Each row is a point on a tangle of strands that fork, close into loops and nearly touch. The rows are in no order.
Points whose rows are less than 99.7 apart are linked; no others are. Some points are linked to none.
k_968: [ 13 -20 -12 -17  -3   6   7 -34  -6  -6  51 -18  49 -23  14 -59 -44  15
 -26  42 -49 -55 -31  28  25 -48  31]
k_496: [-13 -55   4  16   8   6  -7  32 -10   6 -44 -13  12  28 -25 -38 -34  18
 -24  47 -70  18  20  -7  -1  12  -5]
k_631: [ -4 -21  17 -17   3 -19  -2  17  27 -23 -17  -7 -21 -24 -13 -41   7  -9
  28   0   2  -2  23   9  -9  14 -34]
k_264: [ 30  -3 -18  -1   3   5 -33   6 -31  -6   3 -12  17 -14  11   0 -50 -19
  11  40 -52 -48 -24  -7   3 -43  30]
k_929: [ 32  24 -21 -20  13   3 -23   8  38   8  33 -11  -4 -42 -18 -17   4   5
   3  23  -4 -81  39   6  18 -14 -29]
k_121: [-19 -41  35   0 -16  11  41 -12  18 -18  -4  34   1 -11  -8  40   8  58
 -43 -16  19  23  50  17   4 -29 -16]
k_276: [-16 -11  15  25  -7  23  27 -16  29 -24 -14  37  13 -28  20  27   5  51
 -24 -11  40  10  28  16   7   6   9]
k_862: [  0  70   5   2   0  32  -8  10  18   4   0  22  40 -15  60 -14  43 -31
  15  16   0  35 -12  48  14   4 -42]
k_938: [  3  -3 -22  13  31  23   0  33 -41  -3 -37  62 -12 -13  -9  28  -6  -5
  -2  19   6  14 -14 -11 -22  53  26]
k_299: [ 17 -36 -18 -34  -2 -17 -22  -3   3  24  17 -23  38  35 -23 -68 -27   6
 -22  35 -54 -16   8  -3 -15 -14  -2]
k_278: [ 21 -37 -41   3  14 -51   4   8 -15   7   0 -48 -13  12 -54 -43 -30  -9
 -13  43 -73   0  15 -14  17 -22   8]
k_455: [ 23   8  36  11   9 -39  -9 -23  31 -20  39 -25  17 -29 -14   3  23   9
  16  11  31   3   2  25 -20 -20  23]
k_362: [ -4 -52   5  -3  11 -39  -6  31 -15 -17 -38 -13 -30  27 -34 -20 -21 -17
  11  15 -20  47   4 -11 -14  19  -6]
k_924: [ 11  12  43  -5  10  30  -2   1   1 -34  -9  35  12 -53  41 -15 -12   1
  15  21 -23  -7  11  41   3  26 -20]
k_437: [-14  -9  25  53  -1  -6   5  -4  39  -8 -18 -28 -11 -42  13  29  -8  28
   1  -5  24  -8  16  -6  19 -29  28]
k_595: [ 29  18  -6  23  16   4 -38  -2 -18  -8   4 -16  -3 -43  11  24 -33 -31
  29  29 -15 -43 -39  -7   7 -27  49]
k_984: [  1 -13  11   1  24  22 -22  62 -43  -6 -19  -1 -47   2 -30   3   9  -2
 -14  50 -45 -27  47  -2  14  70 -32]
k_106: [ 20  16 -49 -37   7 -25 -21  11   5  30  13 -16 -29  18  -8 -30   5 -40
  27 -12   2 -44 -20 -36  -2  12  -8]
k_821: [ 25 -18 -30 -44   2  -2  12 -26   1 -17  53 -20  15 -32 -10 -62 -29 -10
 -18  37 -52 -33  -5  26  18 -39  20]
k_421: [  2  46  -4  33  -6  22  26 -11   9 -52   2  46  30  -2  35   3  15   3
 -10 -29  44  49 -22  30  -9  52  16]
k_711: [ -1 -40  -3   2  24 -14   0  42 -36  -7 -32 -14 -35  38 -41  -6 -15  -3
  -9  49 -64  31  15 -17   9  39 -13]
k_265: [ 12   8  -8 -31 -21  17 -17 -23 -13  12   3   6  52  24  40 -51  -6 -21
  17  20 -46  16 -26  10  -6 -14 -19]
k_815: [ 15   9 -11 -12 -35  42  58 -23 -18  -5  15  56  20  19  24  50  22  17
 -38 -45  14  58  19 -14  10 -10 -14]
k_446: [-41 -20  23   9 -28 -10  30  -8  50 -29 -18 -16  -7 -35   0 -12  12  47
  12 -33  31   2  25  25  12 -28 -18]
k_621: [-39  27 -14  18 -37  32  34  -6  39  24 -17   8  14   8  60   1  34   6
  -7 -38  15  43   5  -5  34 -12 -23]
k_770: [ 51 -17  15 -20  18 -27 -25  -8 -10  -5  38 -10  36 -13 -23 -12 -11   1
   0  58 -49  -8   5  21 -24 -23   8]
k_990: [  7 -12  -8   4   8  19   0   5 -46 -29 -32  61  13   0  33   4 -31  -7
  -1  10 -18  39 -26   2 -29  40  37]
k_513: [-20 -12 -14   6  -5 -48   5  22  18  28 -38 -32 -42  24 -12 -23 -10 -24
  29 -35  43  -7  -8 -44  -7  28  -1]
k_237: [-14   5   4  26   7  42   6   9  29   3 -19  34  -2 -28  28  27  -5  25
  -8  -3  21 -13  21  -6   5  18  -2]
k_895: [ -2  -5   6  42  15 -30 -14  -1   6  -3 -35 -23 -21  -8  -6  15 -15 -30
  25 -19  29  20   0 -22 -15  -4  45]
k_83: [-16   5  48   4 -12 -29  14 -14  10 -67  32 -31   4 -64  11 -39  21  23
  47  -9  16  -6 -22  46  16 -26  15]
k_123: [  1 -12   7  -4 -13  35  -6   9  10  47  10  24  -9  13   1  72   5  37
 -29   2  -3 -36  30 -32   4 -12 -11]
k_24: [ -4  40 -18   5 -35  10   6 -42  34  40   7 -21   4 -15  30  26   0   4
   5 -23  14 -35  -3 -36  33 -61  22]
k_147: [-16 -32  10  28  21 -31   9   9  -4 -59 -17  31  -8  -1 -47  10  20  17
 -12  15  49  62  11  50 -30  21   0]
k_541: [ 26 -14  15  24  26 -46   3 -15 -19 -31  18 -42   4 -46 -33  -1 -20  -7
  13  52 -41  11 -19  16  20 -44  45]
k_890: [ 27   2   6 -24  23   9 -47  30 -10  19  14   6 -12  18 -20  13  17 -17
  11  28  -5 -37   3 -11 -27  25 -25]
k_41: [  9  12 -23  -5 -16  19 -27 -16 -31   6 -19  -5  11  10  46 -13 -21 -47
  37 -13 -26  -3 -57 -22 -17 -21  38]
k_906: [ -5  17 -13 -32 -35 -10  20 -26  -7  72  13  -4  -9  52  12  36  15 -17
 -10 -57   0  -1  -8 -58   5 -38 -15]
k_500: [ -6 -25  -1  11  30 -40   2  49 -18   2 -20 -46 -56  31 -57   4   5  -5
   7  39 -27  13  23  -6  24  67 -33]
k_37: [-26 -25  -3  35  38 -33   9  36  -6  -7 -36 -19 -64  31 -74  29   3   7
  -3  23  12  40   6  -5  21  50 -34]
k_606: [-15  26   5 -41  13  60 -25  43 -14  32  -4  22 -30  19  -2  -3  25 -11
  -4  14   5 -49   6  -1   4  69 -51]
k_567: [ 37  33  10 -18   4  19 -48 -19 -21  -6  32  11  38 -13  34  16 -12 -25
  23  29 -23 -30 -31  30 -12 -20  -8]
k_833: [ 15 -20 -20  10  16 -64  23   9  12 -27  -8 -53 -38 -51 -47 -31 -26 -14
  21  13 -18 -16  15   8  19 -28  13]
k_317: [ 30  21  25 -29   9  41 -38  17 -10  -3   7  21   3 -20   1 -20 -10 -13
   3  37 -39 -51  35  23  -2  14 -54]
k_393: [-18   7 -16  49  12  29  19   2 -16   9 -12  43   8  -3  -1  56  -1  31
 -35 -25  43  13  -4 -23 -18   6  58]
k_992: [ -8  -8 -10  19  17  -8 -11  62   0  32 -24 -24 -52   6 -26  22   7   4
   0  13  -4 -43  27 -35  16  45 -12]
k_50: [ 11 -20  31   2  19  18  -4  24 -12 -36 -32   7  -8 -50   9 -20 -27  -7
   8  42 -55 -19  31  23   4  12 -14]
k_961: [ 17  -6  -8  19  13 -49 -23 -17 -20  -6 -13 -35  -6  -7 -22 -13 -25 -43
  28   1  -5  27 -19 -21 -15 -21  54]
k_706: [-26  24  -4 -13   5  52  -3  26   7  15 -36  43 -15  -5  32 -26  27 -22
  24  -9   9   9  -5   0  13  50 -49]
k_716: [  9 -20  17 -11 -22   0  29 -31 -33  11  15  13 -16  35  -3  72   1  -9
 -31 -54  16  44  25 -42 -17 -26   6]
k_587: [ 16 -14 -20  12  12  16 -43  28 -50   9 -34   4   4  17   5  26 -41 -17
   3  31 -62 -26 -30  -9 -18 -20  36]
k_559: [  0   4  11  -5 -33   2  20 -38  44  18  14 -11  13 -18  22  23   4  31
 -10 -19   4 -17  21 -21  26 -54  -1]
k_380: [  0 -27  27   8  11 -61  12 -10 -10 -53  19 -40   1 -42 -42 -23  -9   6
  28  23 -21  26 -20  39   7 -47  37]
k_565: [ 20   0 -17   1 -30  29  69 -34 -49 -42  10  42  10  20  -1  46   2   6
 -52 -59  40  63  17 -21  -2 -21   7]
k_912: [  1   8   6 -13   3  32  -8 -17 -33 -22 -13  57  48   5  56  -6 -32   3
 -16  23 -37  26 -31  22 -27  36  16]
k_532: [ 10  -1 -29  -3  14 -52   1   2  26  -2 -12 -36 -33 -36 -23 -30 -16 -21
  23  -2   9 -27  11 -26   9 -14  16]
k_577: [ -3 -23  23  31  29 -31  -1  24  12 -37 -17 -25 -20 -38 -53   3   4  14
  25  38 -21  25  23  39   1 -17 -15]
k_442: [-44 -28   3  44 -22 -13  37 -33  -7 -32 -24  -8  -9  29  -1  31 -14   9
 -49 -63  58  51  28 -10  -7 -30  27]
k_744: [ -3 -32   3  20  11  -5  13   0 -34 -62 -38  39  10 -16   8  -6 -29   2
  -6  22 -10  64  -8  25 -16  26  25]
k_964: [ 11  -5  -1 -34   3 -16 -13  43  -9   8  -1 -28 -39   5 -17 -44   5 -18
   9  20 -18 -53  38 -19  16  53 -44]
k_830: [ 44  -3 -34 -46   4  -6 -30  18 -28   6  33 -15  -3  10 -24 -38 -11 -21
 -11  42 -54 -65  33  -1   8  -4 -28]
k_829: [-20 -18  45  43   1 -49   7  -8 -24 -81  -1 -38 -11 -35 -13 -10   0   2
  27  10  11  44 -22  46  -1 -33  38]
k_391: [-40 -35 -12 -19 -11  26  41  22 -31  50 -18  13 -40  38 -15  54  -4  32
 -38 -26  17  -3  -1 -54   6  24   6]
k_310: [-22 -21  20  57  24 -41   7  -4  15 -44  -9 -13 -11  -7 -52  36  15  26
  -5   7  41  51  10  46 -17 -24   3]
k_19: [  0  43 -29 -10   4  58 -38  27 -11  15 -29  24 -10 -12  42   8   9 -31
  39 -11  -9 -41 -34   6   9  -2 -21]
k_969: [ 17  -3 -25 -11  20 -71   6  12  39  30  29 -40 -32  -5 -64  -5   7  16
 -14  17  13 -46  35 -14   7  -9  -7]
k_679: [ 27  17  29 -19  13  15 -21  19  19   2  14   2 -12 -31 -24 -22  17  15
   2  31 -14 -57  55  18   0  12 -51]
k_594: [-41 -37  -2  42   0 -30  25  -4   0   1 -30  -5 -24  39 -32  33 -10  14
 -43 -36  63  54  17 -16 -14 -18  15]
k_148: [-14  -6   9  13 -16 -61  -4 -22  32 -15   2 -27   0  32 -16 -16  24 -15
   4 -48  66  34   1   6 -31  -3   0]
k_108: [-25 -53  22  -7  -1 -18  34  14   1  20 -10   4 -30  32 -42  51   2  45
 -51  -1  21  23  41 -25  12   8 -20]
k_731: [-30 -31  15 -44 -19  38  51  -4   1  27   3  36 -17  29  -6  14  24  41
 -43 -21  22  16  36 -17  27  31 -54]
k_805: [ -2   3 -28 -23   4 -63  19 -16  52  -4  19 -35 -24 -30 -32 -42  -2   7
  14 -26  32 -20  11   9   6 -25  11]
k_488: [ 39  39  -6 -37   2 -14 -20 -36  22  -4  60  -5  34 -12   4 -28  31 -30
  25  17  -8   2 -23  24  -5 -16  -7]
k_55: [-24  35 -21  18 -22 -22   5 -24  25  35 -14 -28   2  23  20   1   7 -18
  15 -68  40  10 -12 -41  -1 -17  18]
k_520: [  8  33  -4   5  -2  -5   9 -35  14 -23  28 -24  -2 -63  34 -44   0 -19
  39  -5   4 -21 -42   4  47 -26  24]
k_504: [ -9  44 -29  19  -2  42  33  -9  -5  -7   5  74  41   7  18  15  24  17
 -23 -27  53  32  -7  10  -5  48   4]
k_373: [-18  23  -8   7 -27  -8  16 -39  -6  53  -3 -26  -1  45  17  31   4 -14
  -3 -79  21  14   0 -52  -2 -41  27]
k_136: [ 12   5 -53 -27 -10   3  -6  -6  -3  -4 -10 -22 -17 -30  19 -47 -39 -45
  31   0 -34 -35 -21 -27  25 -25  18]
k_797: [ 13  29 -18 -15  -9 -13 -10 -13  20  12  -5 -16   6  11  21 -35  23 -48
  46 -30  13  28 -21 -11 -11  10 -11]
k_956: [-16  27 -22  13 -17  54  27  -8   0  32   7  48  22  29  24  40  35  24
 -31 -35  30  33  -5 -11  -5   8  -7]
k_875: [ -3  -1   5  63  33   3  -6  10   1  19 -13  17  -5  -5 -32  67   0  14
 -19  10  26  19   5 -10 -18   9  37]
k_588: [  7  13 -29 -33  -9  38 -38  26 -21  17 -23   9 -11   4  22 -29  -6 -33
  34  -1 -39 -40 -19 -16   8   4 -28]
k_863: [ 12   5   1  20  17  23 -31  30  19  39  11   9  -6   1 -16  66   7  30
 -18  30   2 -61  32 -17  -1  -7  -6]
k_761: [ -5  38 -13 -13 -18 -37   5 -25  50   1  25 -26  19   0   4 -46  46 -24
  39 -26  33  33 -10  21   5 -18 -13]
k_822: [-11  26 -28   9  -8  53  11  -5 -24  56  14  50  13  46   3  52  45  20
 -36 -44  42   6 -29 -16 -32  22  12]
k_386: [-11  30 -31  12 -15  23 -21  -7  19  46  -4  -9 -11 -11  21  37  -6   3
  12 -26  11 -62 -12 -34  15 -39  16]
k_64: [-22 -36  29  14  16 -46  11  30  30 -10  -5 -20 -32  12 -71  13  28  43
 -14  14  22   9  43  29  -9   3 -42]
k_557: [ -2  -9  12 -11 -11  24  -6 -23  -3   3  15 -13  63 -12  32 -64 -45  20
 -15  37 -53 -44 -19  29  17 -31   0]
k_888: [-10 -49  34 -21  -8   1   2  -3 -12 -32 -23  12  33  16   0 -58 -20  19
  -6  15 -38  40   6  31 -27   4  -4]
k_313: [  9  49  15  48   6  13 -16 -21 -20 -15  11   1  11  -7  47  41   1 -21
  19 -26  24  -4 -52   0 -18  12  55]
k_180: [  6  12  39 -21 -14  30  -5 -28 -24 -16   6  13  54 -27  60 -41 -40  10
  -2  34 -58 -25 -18  46  16 -13 -28]
k_465: [ 37  11  32  30  23 -13 -32 -15 -42 -24  16   9  25 -12  21  50 -29 -18
   3  25 -15  19 -37  18 -28   5  55]
k_762: [ 46  -5 -62 -29  24 -45 -23  33 -29  10  38 -38 -39   7 -47 -17 -14 -27
 -10  39 -44 -59  32 -14  16   2  -9]
k_71: [ -9   2  -3 -35  -9 -23   4  28  21  43   3 -32 -35  29 -16 -25  12  -1
  11  -3  22 -48  14 -30  17  56 -51]
k_285: [-23 -11  20 -20   1  17   3  18  22  -6 -27  18 -22  -2   1 -37  22   3
  15 -11  23   7  25   4  -1  54 -44]
k_568: [ -3  32   0  -9  -6  23 -12  -1  48  32   4   5   7 -12  15  -7  34   1
  12  -1   8 -31  19  -4  16  -2 -46]
k_889: [-48 -19  -7 -13  13  26  23  40 -14  25 -10  19 -30  27 -39  22  12  23
 -29   8  44  -5   0 -22   5  86 -11]
k_112: [ -2 -33   1 -28   1   1  -8  26 -21  -1 -34   7 -27  34  -5 -29 -11 -26
  15   6 -11  28 -13 -31 -20  50  -4]
k_917: [ -9 -11  -6  -9 -12 -32  11  16   9  67  -6 -28 -33  38 -24  36  -8  18
 -21 -20   9 -46  13 -59   7  -7   3]
k_632: [ 21   7  39   1  14 -13 -17 -19  37 -14  36   4  32  -8 -10  11  41  23
   9   7  27  18  13  42 -40   3 -18]
k_790: [-12  -9  -1 -39 -31   1  13  -2  -6  87  13  -9 -27  57   1  49  12  10
 -18 -36   6 -28  -5 -55   8  -4 -18]
k_753: [  4 -11 -18  15  30  38 -34  43 -39   1 -40  35 -25  -7   2  41 -13 -21
   7  13 -28 -21 -26 -15 -23  21  27]
k_881: [  5   8  42  41   5  -9  13 -16 -25 -83   1   8  18 -27  37  12 -10   2
   0 -12  23  47 -37  41  -4  35  43]
k_536: [ 12   3 -23 -31   0 -65  10 -45   8 -24  26 -35 -10  -9 -11 -63  -7 -42
  24 -21   5  29 -24   4  -7 -22  38]
k_798: [ 22 -25  37  32  14 -34  -4 -20 -30 -22  13 -28  32 -11  -7   1 -41   9
  -7  52 -54  28 -35  22   8 -35  47]
k_741: [-31  33 -18 -36   3  64 -34  42 -11  62  -4   5 -27  35  -1  16  39  -3
   9  -2   9 -66 -22  -4  17  44 -49]
k_535: [ 10 -28  12 -46 -14  13  48  -8 -48  26  22  29 -40  30  -8  72   8   2
 -30 -33  16  33  14 -46  -2   5 -27]
k_960: [ 35  23 -46 -20  32 -13 -17  -1  27  -1  48 -27 -23 -47 -25 -13 -11 -18
  -5  22   0 -72  16   4  14 -29   8]
k_98: [-26   1 -11 -17  12  41  11  20 -11  19  -6  54  -9  22 -16   3  28  14
 -12  -9  58  17 -10 -11 -12  76  -8]
k_233: [ 10  16  15  -3   5  11 -23  -9  28  24  31  25  23  25   1  15  44   5
  -3  -7  39  22   4   8 -29  31 -30]
k_803: [-10 -19   2  19  -8 -28   9  -6  22  44 -13 -20 -19  13 -18  43 -11  15
 -17 -23  17  -9  31 -47   2 -31  15]
k_686: [-27 -41   5  11  19  -8  15  23  -7 -50 -36  39 -23  -8 -34 -17   7  11
 -11   9  40  46  20  21  -7  45 -17]
k_23: [ 12 -26 -53 -26  -8  -7  -7  20 -23  14 -14 -20  -9  15  -5 -53 -45 -24
   6  15 -59 -44  -2 -37   6 -13   5]
k_184: [  9   7  38  29 -10   2   9 -39  21 -14  39  -5  35   8  13  57  17  36
 -30 -21  37  21  14  15 -12 -22  35]
k_258: [ -6  -6 -21  -3 -11  38  39 -12 -60  39  16  51   3  47 -15  57  21  24
 -51 -51  35  36 -12 -47 -32   6  24]
k_269: [-35  -2  14  43 -31 -29  21 -33  28 -31 -11 -36   5  25   8   4   6  11
 -17 -67  64  36   5   5 -12 -26  21]
k_550: [ 22   9  19  55  44  -6 -18  13  13 -12  -3  -8 -10 -44 -17  62 -11   6
  12  54 -17  -3   6  14   5  -8  21]
k_193: [-26 -31  17  41 -12 -46  26  -6  28   4 -26 -35 -19 -14 -26  38 -13  29
 -15 -17  18   9  35 -13  17 -58  17]
k_530: [-12 -38  34 -23 -18 -20  10  -9 -12 -63  -5 -10  16 -15   7 -55  -6   4
  31  -2 -29  37  -8  39 -19 -16   2]
k_919: [-53 -12  -6 -32 -11  36  25  29   0  56 -16   2 -36  39  -3  24  11  23
 -14 -18  29 -28  -6 -35  19  63 -21]
k_45: [-15 -37  -6  24   4  22 -19  24  -9  16 -39   0  46  25   8 -38 -48  28
 -27  46 -53  -5   3   6 -23   5  14]
k_5: [  4   4   2  -7 -17  31 -23 -17 -23   1 -10  20  58  26  62 -18 -32  -1
  -3  13 -49  14 -43  17 -22  -7  10]
k_220: [-24  65 -11  29  -7  42   9   7  27  13  -7  20  38  -1  60   8  45 -16
   7 -19  23  37 -17  24  21   4 -14]
k_771: [-17  41  11  44 -41  42  44 -31   3 -11  16  -3  29  13  62  49  13   7
 -30 -55   8  35  -8  -6  32 -23  31]
k_150: [-42 -44  21  35  12 -30  22  11  26 -28 -23  -5 -20  -5 -60  39  16  57
 -30  11  28  27  39  33  -2 -31 -19]
k_53: [ 35  48  28   8  10   7 -29 -22  13  -9  42   4  36 -41  42  20   8  -2
  21  22  10 -27 -27  37  10  -7  -6]
k_332: [ 23  20  -8 -51 -11   1  -7 -37   0   3  44  -1  59   3  20 -58   9 -22
  11  32 -43  15 -21  35   7 -27 -16]
k_574: [-33 -12 -11  -2 -35  18  42 -17  25  13 -24  11  -5  30  30   9   7  10
 -15 -64  26  41  11 -24  19 -10 -27]
k_852: [ 19   8   1 -48   5 -33   3 -26  27 -24  60 -17  14 -44 -23 -49  22  -8
  28   7  -8 -10  -4  42  -6 -29  -5]
k_91: [-21 -23   9  -6   6   8  15   8   3 -55 -28  36 -13   0   6 -33   3  -6
  15 -18  31  50   3  24 -21  47 -22]
k_832: [  2 -26  32 -17 -33  -2  27 -27  25  -5   9   7   1 -14   5  49   4  36
 -19 -22   0  16  40 -11   4 -51 -15]
k_248: [-24   2 -15  26  -3 -11  -1   7  17  21 -45 -21 -25  -2   7  -3 -10 -15
  29 -45  34   4  -2 -38  -7   6  22]
k_678: [-17  11 -39  18   5  36  28  13 -25  10 -14  77  15  16 -11   4  26  25
 -15 -22  67  18 -21 -23 -11  55  18]
k_958: [-10  39 -16  55  -8  47  39 -25 -21  -1   2  41  35   3  24  57  -4  27
 -40 -50  38  19 -18 -12  -9   9  62]
k_963: [-19  -8 -11  24 -33  15  59 -39 -35 -56  -2  15   6  40   3  37  -7   6
 -61 -70  56  57  18 -12  -4 -26  33]
k_655: [  8  17  50  52   8 -28 -14 -30  25 -18  39 -23  18 -20   0  41  15  22
  -5  -5  38   8  -5  21  -7 -11  49]
k_34: [ 10 -24  16  -2   9  18 -10  53 -31 -18 -34  -2 -31 -17  -6 -32 -16  -8
  -9  39 -67 -21  49  -1  13  34 -31]
k_749: [ 19  27  36 -27  -4  28  -5 -14  -4 -25   9   8  28 -56  38 -42  -6 -13
  22  28 -42 -28  -4  46  23 -15 -35]
k_549: [-12  57   8  56 -16  40  14 -26   3   4   9   7  31   6  52  55  11   8
 -12 -47  29  10 -27   1  -1   3  46]
k_166: [ 28 -14  -8 -17  -6 -34  -9 -30  -9 -17  15 -25  11 -12   6 -37 -20 -31
  26   1 -22  12 -26  -9 -10 -23  39]
k_726: [ 13  -7  15   2  23 -46 -30   1  17  33  19 -14  -9  33 -42  19  24  -8
   6   2  38   8   8 -15 -31  13   4]
k_874: [ 13  58 -56 -37  -2  13 -35   8  -8  38   3  10  14  13  27 -29  27 -61
  36  12 -13  -2 -40   2  27 -24 -31]
k_52: [ -1 -14 -21 -29 -17  40 -23  32 -40  13 -28  -3  -9  25  17 -51 -31 -19
   2  14 -67 -49   4 -23   6   5 -23]
k_860: [ 10  19  48   2 -17 -16  10 -29   3 -62  39 -20  29 -38  32 -42  26   5
  40  -1  -9  16 -44  51  11  -5   8]
k_198: [ -5   6   5 -28  11  50 -24  61 -46   4 -17  23 -48  11 -11   1   6 -12
 -12  33 -23 -52  26  -6   2  75 -31]
k_700: [-21  16  -7 -31 -25 -44  26 -26  64   8  30 -25   5  -1 -17 -35  31  25
  15 -40  34   1  12  17   7 -36 -21]
k_368: [ 16   8  31   4 -30   9  28 -55  -6 -12  34  -2  24  28   9  62  13   8
 -31 -53  15  49  26  -3 -11 -39  21]
k_999: [-34   5  29  -1 -18 -14  21  -5  39 -52   4 -21   2 -38   3 -40  29  22
  37 -27  28  15   3  41   1 -16 -18]
k_324: [ 20  20  10  -2  20  20 -43   8  -7   8  17  37  12  10  10  25  15 -11
  14  11  10  -5 -10   9 -43  29  -3]
k_420: [  9  -1   4 -34 -18  -6 -11 -17   2 -10  -5   5  25  23  19 -50  20 -32
  30 -10 -18  43 -13   7 -18  16 -23]
k_657: [ -1 -20  30  35   6  -9 -15 -16 -21  -9  -6  -2  57  10  24  -3 -50  24
 -20  47 -42  24 -37  21 -20  -7  48]
k_517: [ -4  25 -14  18   5  55 -18  14  10  11 -26  40  -4 -27  43  29   2  -5
  18  -8  15 -33 -17  -1   0  17  -1]
k_596: [  1 -20  35 -31  -7  34  -4   3  -8  -4 -26  29  28  11  16 -60 -20  11
 -11  24 -54   9  18  21 -17  16 -29]
k_743: [ -6 -11  16 -33 -18  46  26  -5  13  35   7  38  -8  13  11  46  12  36
 -33 -16   2   0  33 -26  17   6 -38]
k_663: [  1   0  -2   0   4 -76  -5 -22  29  32  12 -35  -6  34 -39  -6  12  -9
   3 -29  52  14   6 -18 -28  -5   9]
k_407: [-39 -22   1 -17 -41 -19  48  -7  34  29 -25 -13 -23  41  12 -10   4  19
 -11 -52  35  16   7 -28  22  -2 -49]
k_677: [  4  32  26  41 -12   6  14 -22  10 -56  16   0  26  -4  41  11  22   4
   3 -35  41  42 -29  35  -2  25  28]
k_705: [ 28  27  13  30  22  12 -39  -5 -16   0  12  20  12  -4  21  48   2 -21
  14   5  14   1 -30   5 -41  12  40]
k_381: [ 31  37  14 -39  17  42 -49   0 -23   2  14  26  37   1  26  -3 -15 -18
   8  37 -35 -40  -3  35  -5  -4 -51]
k_777: [ -7  18  11  29 -12   2   5 -20  37 -11   3 -24   4 -59  42  -5  -6   6
  32 -13  23 -25 -14  -4  36 -22  22]
k_988: [  6 -51 -21 -16   1 -48   9  -7   7   2  14 -39  27  12 -51 -69 -27  11
 -16  28 -53   8   6  12  -8 -33  14]
k_490: [-21   8 -21   5   7  40 -26  30  -8  60  -9  16 -25  25  -2  51  21   5
  -8 -27  20 -47 -26 -29 -20  18   5]
k_309: [ 42  -9   7  -3  29 -25 -39  18  -6   2  14  -9   0  -9 -29  13   0  -7
   8  55 -30 -14  10   8 -21  -2  -3]
k_181: [ 37 -10 -45 -26  19 -17   0 -10  -3 -24  43 -25 -19 -51 -21 -31 -31 -28
  -7  30 -47 -47   7   8  20 -32  22]
k_723: [  1  54 -18 -28  -6  15 -14  11  13  23  -4   8  28  -6  36 -47  39 -56
  31  23 -17  21  -7  25  24 -11 -45]
k_572: [ 11  23 -22  25  16   7 -37   9   6  20  -9 -13 -13 -26   1  33 -13 -15
  25   2  17 -58 -20 -22  -4 -26  36]
k_80: [  1 -36   1 -40 -13 -29  16  -2  10 -32 -10 -21  -7 -22 -10 -75 -11 -13
  36  -4 -28   3  13  13  -5 -14 -19]
k_281: [ -3 -17   5 -19   3 -34  11  42  19 -11 -17 -28 -41 -30 -30 -52   8   4
  24   4 -16 -37  51   3  12  20 -38]
k_818: [ 23  54 -66 -45   9   7 -28 -22  -1  14  40  -4   3  -7  20 -28  -8 -57
  25  12 -13 -19 -43   6  27 -39   2]
k_764: [ -7  58  37  30 -14   0  12 -28  25 -52  41 -19  37 -21  43  -7  50  11
  22 -22  20  30 -38  54  26  -1   4]
k_837: [ 30  -6 -39 -40   1  14 -37  -1 -16  27  37 -10  39  42 -20 -38 -36   0
 -27  40 -45 -63   2   2  -2 -29 -10]
k_99: [-40 -31  -6  47  28 -35   8  22   8   5 -37  -7 -49  24 -56  30  -6   9
 -18   2  47  43  14 -10   2  21  -9]
k_625: [ 10  -5  29 -44  12  41 -13  17 -25  -7 -16  59  -1  14   1 -38  -3 -12
 -13  29 -29  10  18  15 -17  55 -39]
k_16: [-28 -24 -19  31   4  30  30  11 -23  37 -30  36 -29  14 -18  61 -10  28
 -37 -33  25  11   6 -46  -1  -5  37]
k_725: [  1 -37 -10 -24  -6   0 -30   6 -19  18 -15   4  20  53   4 -23 -14 -12
   2  13 -43  18 -25 -31 -36  14   7]
k_370: [-27 -20  11 -32 -30 -39  28   8  35  48  -5 -21 -23  47 -15 -16   6  22
  -5 -26  28 -16  11 -28  18  24 -49]
k_429: [ 13  50 -11 -12  -5  24  -7 -16   8 -15   6  -4  22 -55  48 -30   1 -34
  38  22 -21 -29 -32  18  45 -29 -17]
k_492: [ -4 -11  38  45   4 -22   8 -10  -3 -56  -8 -22  -7 -42  28  -5 -13  -6
  24  -3  15  23 -26  19  11  -4  45]
k_156: [ 23   6 -49 -49  -5  18 -52  -7 -25  27  23   0  25  43  -3 -32 -25 -28
   4  23 -38 -36 -34  -7  -9 -35   3]
k_291: [  2  -4  -4  54  37  10 -18  31  13  27 -13   6 -22 -15 -33  70  -4  20
 -13  32  -1 -18  18  -8  -5   1   9]
k_433: [ 34 -15 -37   6  20 -48 -13  39 -27   5   2 -37 -31   8 -52 -16 -11 -19
   1  42 -61 -23  26 -20  23   6 -11]

How many points has the smallest loop of links through each point below? Write none if it is on no loop.
k_278 | 7
k_574 | none
k_678 | none

A fork is a point with three links, a tip a point with one. Leave the first point through the second and follow the links. Name the first fork or tip that comes.
k_749, k_924 | k_741
k_265, k_420 | k_833
k_741, k_606 | k_749
k_386, k_572 | k_990
k_535, k_716 | k_324
k_559, k_832 | k_136

A piece is two or more points that can be reached from each other along the links. Count, over all rows, the pieces, the separate loops (a circle has one, a figure eight two, a Y none), the forks (points with three links) and the tips (points with one).
pieces | 5
loops | 1
forks | 17
tips | 25
